A landscape with many valleys, sampled at points; each row gives a point and its height.
From any point a ball rolls to the lowest of the 4 points nearest to it. It stops when none of these is lower. Distance is the straight distance between rows; heights are no part of it.
j_36: [103 169 114 115 122 116 178  97]  height 556
j_383: [130 131  96 115 131  94 132 148]  height 403
j_976: [154 161  64 129  98 153 125 157]  height 736
j_670: [117 126 157 144 125 167 132  90]  height 561
j_666: [142 141  88 116 125 117 120 159]  height 438
j_268: [114 111 193 119 145 134  98 152]  height 591
j_948: [168  78 145 129 152  63 102 163]  height 798
j_540: [144 138 117 147  97 168 120 153]  height 662
j_647: [134 102 181 154 109 185  89 150]  height 666
j_397: [120 112 175 149 135 175 112 105]  height 595
j_185: [126 173  75 131  95 138 167 123]  height 777
j_957: [108 112 163 111 153  78 130 138]  height 420
j_224: [107 154 140 135 170 145 182  40]  height 251
j_489: [124 118 169 146 113 174 112 124]  height 618
j_704: [111 133 150 146 131 167 149  78]  height 525
j_301: [105 159 124 130 118 147 177  69]  height 649
j_624: [128 149  81 114 125 103 148 142]  height 633
j_791: [174 100 106 124 147  57 132 137]  height 879
j_350: [ 95 153 104 103 139  73 182 106]  height 669
j_628: [ 96 169 130 112 147 120 190  68]  height 433
j_892: [178 113  83 114 116 127  63 169]  height 581
j_757: [150 101 119 122 145  90  94 167]  height 576
j_107: [128 133 139 125 120 138 116 162]  height 301
j_838: [120 154 112 136 102 150 156 124]  height 582
j_376: [157 108 107 119 132 103  88 174]  height 496
j_53: [122 148  61 111 129  60 182 111]  height 776
j_508: [155 114 140 127 126 145  63 199]  height 83
j_416: [100 111 102 170 103 191 122  63]  height 718
j_150: [105 110 206 107 164 114 108 136]  height 681
j_774: [115 133 159 121 128 137 126 145]  height 415
j_863: [107 146 153 135 143 153 162  74]  height 448
j_187: [125 104 151 163 101 190 108 108]  height 622
j_826: [125 108 155 115 142 107  99 167]  height 548
j_96: [173 147  62 115 107 144  91 161]  height 826
j_448: [128 104 188 146 125 178 101 126]  height 629
j_39: [114 133 117 108 132  87 148 137]  height 105
j_720: [107 139 118 151 131 165 167  47]  height 865
j_203: [135 163  74 120 108 125 140 145]  height 641
j_98: [103 122 121 159 134 170 144  49]  height 850
j_600: [131 127 146 156 103 182 117 128]  height 631
j_399: [ 98 156 142 103 145 111 167  95]  height 485
j_201: [168 111  88 116 126 100  92 159]  height 586
j_663: [137 129  75 116 135  52 165 118]  height 844
j_198: [ 95 148 162 104 162 114 154  92]  height 449
j_512: [135 108 141 122 135 115  92 179]  height 513
j_381: [109 141 158 125 136 142 145 104]  height 559
j_216: [142 112 163 139 114 163  82 182]  height 347
j_798: [142 134 116 129 116 140 102 174]  height 243
j_695: [133 104 161 129 135 130  83 186]  height 501
j_334: [111 117 132 110 149  66 144 131]  height 297
j_878: [108 128 104 162  96 180 146  70]  height 689
j_62: [201  86 118 121 150  67 101 147]  height 843
j_808: [116  87 176 113 161  73 112 154]  height 570
j_44: [194  89 101 112 127 118  44 169]  height 731
j_769: [138  80 166 119 161  53 116 152]  height 695
j_950: [101 136 159 110 152 109 138 119]  height 536
j_626: [125 141 112 153  85 172 150 109]  height 644
j_335: [106 151 161 121 168 138 166  66]  height 348
j_538: [101 128 186 104 167 107 130 122]  height 617
j_105: [119 111 138 114 145  88 118 154]  height 441
j_912: [ 96 123  92 164 111 184 143  47]  height 755
j_102: [183  84 139 131 156  43 128 142]  height 825
j_865: [135 161  48 115 117  97 151 131]  height 916
j_857: [124 138 124 118 128 116 132 151]  height 33
j_577: [142 174  66 131  94 149 152 137]  height 737
j_555: [131 112 184 132 127 159  87 169]  height 453
j_817: [125 124 156 123 124 140 104 164]  height 383
j_204: [120 143 133 137 108 150 137 132]  height 514
j_409: [119 146  82 161  75 176 161  98]  height 692
j_6: [162 113 110 123 128 123  77 184]  height 384
j_46: [114 141 119 146 103 169 161  85]  height 694
j_729: [111 154 120 129 113 145 165 104]  height 677

For each start below, name the point where the ball stops.
j_376 => j_508
j_892 => j_508
j_647 => j_508
j_96 => j_857
j_201 => j_508
j_489 => j_224
j_381 => j_224
j_102 => j_857
j_187 => j_224
